Points on a hilly landscape, in no order, each with its height.
A climber steps from a point to the highest of its 2 nearest points, and stops where none of them is higher. Distance is the straight distance between rows; heights are no part of it.
J_320: [ -4  -1  21  -7  -9  18  22 -11 -19  36 -14 -15 -12 -17  16  -4   5 -11
 -14   9 -21]  height 647
J_703: [  1 -39  -9  17  -2  13  -8   3 -13   8  -8  -6  28  -3 -17  15  -7  14
   6  10   4]  height 590
J_760: [  9 -15   5  -3  11   8  21  -7 -15   4 -14 -12 -19 -15 -12  39  19  -6
  -8 -13 -33]  height 370
J_620: [-13   4 -20  -4  17 -24   0   1  19   8  35  11  -6  16  29  14  -2   3
  -5 -26  26]  height 75
J_843: [  8   1 -19  13  11 -23  16 -18   6  41  32   0  -8   9  21   5  -7  16
 -16 -19  -4]  height 65
J_717: [ 12 -20 -14  -3  -7  13   3   7  -9   5 -20  14  22  -2 -21  18 -17   5
   1  -8   7]  height 633
J_466: [  5  13   2  12  -7 -13   7  20  30   5  -4  17 -18  -2 -20   2  27 -18
   4 -26  11]  height 394
J_342: [-20  17  -2  43  -3  31 -10  -7   5  22  20 -10  13  -7  38 -31  -3   2
 -29  47   0]  height 46
J_440: [ 33  -7 -17  -3 -16  -4  -5  15   0  -7  -6  14  20  13 -30  -7 -16  11
  32 -16  17]  height 526
J_544: [  1  -9  16 -37   2   8  -5  -4 -24 -31 -18   1   8   2  -6  18 -11   0
  -5  14 -18]  height 361
J_345: [-17   0   3 -26  -3  -4   3  10  -1   8 -10  26   9   4  10  14  -5  -9
   5 -15  27]  height 420
J_680: [ 22  17 -12  -9  12 -24  25 -14  -2  -4  29 -16 -28   3   0  -6   4  10
 -33 -20 -34]  height 24
J_401: [ -1  13  -6   9   9  -4   7  11  12 -14  -7   6 -15  -1 -25  11  21  -6
 -46 -16 -17]  height 439
J_771: [ 17  -3 -13 -15  -6  12  -7  16  -4 -18 -35  41   1  -2 -31  38  -4  -6
 -26 -35 -11]  height 538
J_458: [-23  15  11  15 -15  19  -6   9   9   3  -1   6   3  -5  10 -23   2 -11
  -1  20  14]  height 148
J_761: [ 13  -4 -16  20  17 -13  14  11  12 -12   2  -2 -16   0 -26  28  19   3
 -17 -28 -17]  height 466
J_517: [ 27 -11  -6   1 -11  -7 -23  12   5 -26 -18  -2  21  14 -35 -11  -9  12
  52  -3  19]  height 554
J_687: [-46  22  21  -2   5  13  -1   8   7 -13 -17   7 -16 -18  19 -10  21 -20
 -27  20   5]  height 532
J_134: [-35 -16  11  -8  17  22 -15   1 -18 -17 -22   1  27 -11  16  18  -3   4
 -10  17  13]  height 116
J_831: [-18  -8 -15  20   8   0 -27   7   6 -28  -3  13  28   8  -7 -11 -14   9
   0  11  30]  height 101
J_189: [ 10 -29  -3 -17  12   0   2 -20 -32   1   9 -23   9  -1   2  24 -13  17
  -1   8 -21]  height 475
J_473: [-27  17  11   6  -7  11  -5 -16   2  15  24  -9 -10 -10  45 -26   3 -11
  -4  37  -4]  height 174
J_828: [  7   3 -11 -10  -6  -6 -20  13  -5 -36 -29  35  17   3 -35  -3 -13   8
 -11  -8  10]  height 440
J_279: [ 12  -6   2 -47  -4  -3 -11  -1 -16 -18  -9   8   8   7 -10  15 -12  -1
   9  -3   6]  height 378
J_322: [-37  23   8  16  -4  18 -15  -3  18   0  17   3  -3  -8  40 -17  17 -17
   2  34  17]  height 159
J_814: [ 20   4 -11 -13  -3  -7  14  -3  -4   7  12   4  -8   7 -19   7  -3   2
  -3 -21 -13]  height 326
J_657: [  6  19  -3  19  -7   2   1  12  15 -17   8  -6  -9   5 -25 -27   3   7
 -32  10 -15]  height 36
J_793: [ 20 -13  20  -1  -9   7   3   5 -11 -20 -26 -22 -13  -9 -31  12  13  -8
  15   5 -33]  height 291
J_824: [  8   7  14 -11  14 -28   9 -41 -10  16  35 -33 -14  -1  43 -28  -8  14
  18  13 -30]  height 257
J_959: [-33  27  25  -4  -7   7  17   1  21   2  -7  -2 -25 -10  19 -20  19 -18
 -23   9  -3]  height 467
J_514: [ -7  -1  -8 -20  19 -27  -7  -8   6  -6  33   5   3  23  20   9  -6  -2
  16 -17  20]  height 80
J_813: [-12 -14 -11 -15  12  -8 -12 -10 -11 -12  20  -8  19  13  13   2 -24  12
  21  18  17]  height 93
J_982: [  4   9   7   6 -14  15   7  19   6   8 -38  31   4  -6 -31   0   4 -11
 -20 -13  12]  height 426
J_157: [ 13   2  14  -2   5 -22   4   2  12  10  25 -31 -29   7   6 -14  23  -6
  52 -10  -2]  height 332
J_643: [  2 -10 -11   6   9  -7 -11   4   9 -11  15   1  17  12  -5  -5  -8  12
  11   6  15]  height 97
J_800: [ -1  33   0  13  -5  -4  13  24  27  -5 -22  18 -20   0 -29  -7  23 -16
 -30 -16   0]  height 415
J_533: [  6 -12  18  -6  -1  -7  21  -1  -2  -3 -12 -25 -26 -15 -11  20  17 -10
  23 -11 -25]  height 327
J_41: [-16  12  10  19 -12  27  -4  11  -3   5 -21   8  20 -11  -4 -28  -4  -6
 -17  38  15]  height 140
J_470: [ 17  10 -28   2   9 -27   7  -4  11  20  41  11  -2  26  12   2  -9  16
  -6 -28  17]  height 70
J_319: [-18  33  14   6 -12  -1  24  -3  21  23  11 -11 -33 -12  27 -26  12 -17
 -17   7 -12]  height 428
J_884: [  7 -16 -10   5   7  -6 -21  18   7 -31 -28  25  11  -3 -38  12  -3   6
   4 -21  15]  height 465
J_844: [  0 -15 -32  39  -6   3 -21  12  23  10  13  10  35   3   2  -4  -9   9
  26   2  41]  height 659
J_716: [  1 -16  -2   5  -8  -9 -20  11  11 -14  -4   0  21   6 -13 -12  -6   5
  58   4  34]  height 589
J_782: [  3  -3  -4 -34   4 -12 -20   8 -10 -38 -17  17  21  11 -25  -4 -18   7
   8  -7  20]  height 413
J_373: [-30  -2   9 -25   2  22 -11  -1 -23 -13 -19  10  24   1   8  -7 -17   1
 -22  27  19]  height 125
J_251: [ -6 -33  -4  26   7  -6   3  -4   3  29  14 -12   7  -7  14  17   4   5
  13  -3  -5]  height 572
J_916: [-16 -18   1 -27   9 -10  -5   5   3  -1  -8  17  11   5   7  31  -1  -8
  35 -25  28]  height 387
J_858: [ 34   6  -7 -25  -8  -1  28  -1  -7  16   1   1 -33   1 -13  24  10  -4
  -1 -31 -30]  height 365
J_909: [  0 -25 -12   8  18 -12   3 -13 -15  12  16  -8   0   2  15  27  -7   9
  -4  -8  -6]  height 524
J_142: [ 38  -2  -8 -16 -28   5  -5  15  -1   9 -25  28  15   5 -36  -5 -17   4
  16 -29  17]  height 495
J_867: [-20  11  23  -5   7   1   1 -21  -9   8  17 -31 -17 -11  54 -32  -3  -5
   3  33 -29]  height 198
J_973: [ 13   4  19 -11 -25  11  26  -5 -13  25 -11 -15 -22 -15 -10 -10   3 -12
   1   2 -28]  height 529
J_922: [ 33  12  15  -5 -18   6 -13   7  -4 -28 -34   8 -11  -6 -50 -12   3  -6
  11  -5 -17]  height 277
J_795: [  9   8  13 -10 -29  12  -3  12  -5   7 -38  32   9  -6 -29  -1  -6 -14
   9 -20  18]  height 455
J_633: [ 20  -9  18   5 -15   0  -2   8   2 -16 -23 -18  -9  -5 -32 -10   7  -4
  25   2  -5]  height 272
J_748: [ 14  14  -4   9  -9 -21  -4  16  30   3  11   7 -16  12 -14 -12  17  -6
  28 -29  27]  height 375
J_965: [  5  -4  10   8   6 -10   0 -24   5   4  33 -37 -15   5  28 -29   3  12
  16  24 -20]  height 283
J_313: [ 18  -7 -18 -14  -6  16   4   9 -10   9 -24  32  15  -4 -16  34 -13   3
 -26 -23  -9]  height 582
J_355: [ -5  11  -2  -9  26 -31  22 -22   3   2  32 -13 -26   2  30  -1   8  10
 -27 -18 -27]  height 14
J_409: [ 35   8   1 -10 -10   3  10   9  -4 -15 -10  10 -11   4 -36   1   0   4
  -1 -15 -19]  height 302
J_628: [-19  13   5  -4   9  -9 -10  -7   9 -14  23 -12 -10   7  18 -17   3  -2
  10  16   9]  height 386
J_799: [  2 -32  -9  19   2  11  -6  -7 -16  10   7 -13  37   4   3   3 -25  16
  17  29  10]  height 583
J_299: [ -6  14   4  42  -5  24  -5  -6  10   1  10 -14   4 -10  10 -38   6  -5
 -31  44  -1]  height 43
J_107: [ 24   5  -3  -4  -4 -22   4   3  12  13  22 -11 -14  14  -8 -15  14   3
  39 -21  15]  height 357
J_114: [ 23 -14  -3 -21   1   6  11   4 -22 -18 -21   7 -13  -5 -14  51   8  -4
   2 -23 -32]  height 418
J_359: [ 17 -21 -18  11   3  -6  -2  16  11 -19 -12  18   1   6 -36  25   8   6
 -16 -27  -5]  height 493
J_786: [-12   7 -17  36   1  13   7 -20  -5  51  22   4  15  -3  56  -2  -6   0
 -15  20  11]  height 53
J_329: [-11  -1   9  -9 -14  32  -3   4 -12   4 -28  12  15  -7 -10 -16  -8  -3
 -21  21   9]  height 134
J_404: [ 10  24  -6  12  -2  -5  20  -5   8  -3  20 -16 -22   6  -3 -19  -2  10
 -51   1 -25]  height 31
J_881: [  0  -5 -17  20   8 -10  13 -22  -7  56  29  -5   7   3  41   3 -12   8
 -11  -8   6]  height 59
J_763: [  1  -8  15  20   2 -13  -1  -4  11  11  21 -35 -21   3  15 -10  16  -4
  37  11  -6]  height 308
J_555: [-34 -21   7  10  24  24 -31  11 -12 -38 -28   3  29  -6  -1  10   2   8
 -15  27  20]  height 110
J_265: [-11  13   7   4  13 -14   8   0  17  -9  20 -14 -17   1   4  -9  18  -4
 -11  -3 -10]  height 427
J_499: [-26  13  -7  51   0  34   0 -10  -1  46  18  -5  15 -11  49  -6   7  -1
 -29  28   6]  height 50
J_245: [-18   4   4 -23   2  -2  16  -8 -11  28   3   6  -3  -6  16  12  -5 -13
   1  -6   5]  height 474
J_810: [ -3  20   9  -7  -5  -4  20 -15   5  14  13 -13 -26  -5  21 -14   6  -3
  -9   4 -21]  height 497
J_936: [ 19  18  12 -27 -22   1  25  -5 -14   3 -12  -5 -26 -12 -20  11   1 -16
  -8 -17 -35]  height 433
J_999: [ -1  -8 -10 -37  19 -30  -9 -18 -10 -13  30 -14  14  21  28   5 -15  16
  38   0  19]  height 87
J_260: [-14  -1   9  -6  -1  19  17   1 -17  29 -16  10   5 -12  18  19  -1  -4
 -23   0  -6]  height 541
J_907: [  6 -10   9 -31   6   6   5 -15 -32 -11  -8 -16  -2  -5   5  24  -7   6
 -11  11 -39]  height 416
J_190: [-11 -22 -20  41   7  -4  -9   4  18  23  21   0  15   3  15   6   1   4
  14   7  21]  height 622
J_347: [-47  24  22  -3  11  -2 -20  10  22 -23 -15  13  -8  -1  17   4  22 -23
  -5   9  22]  height 628
J_538: [-14 -20  -2  11  10   4 -38  16  -5 -41 -26   4  32  -3 -19   9  -9   8
  11  16  24]  height 105
J_160: [  3  10  27 -24   0 -13  10 -37 -21  10  16 -38 -14  -9  34 -27 -11   4
   8  27 -32]  height 228
J_23: [ -5  17   0  27  -7  16 -10   4  13 -16   4  -8   1   7  -8 -49  -8   9
 -28  34  -4]  height 40
J_673: [  0 -23 -24  20   3 -10 -24   7  18   2  16   4  31  11  -2  -8 -12  11
  53  -7  42]  height 629
J_370: [ 29  -3  -5 -24  -4   9  -9  11  -8 -24 -31  26  -4  -1 -36  38  -1  -7
  11 -34 -15]  height 483

For each start below, name the point where the climber stops.
J_813: J_359
J_748: J_359
J_342: J_359
J_373: J_359
J_982: J_844
J_922: J_320
J_633: J_717
J_544: J_844

Call two points neighbours if one is among the 2 nearest of the other. Go from one point of each pair to the other, from neighbour to neighbour, staying as high as possible. Name the lowest point that can't be avoided.
J_810 and J_347: J_319
J_320 and J_717: J_633
J_844 and J_359: J_800
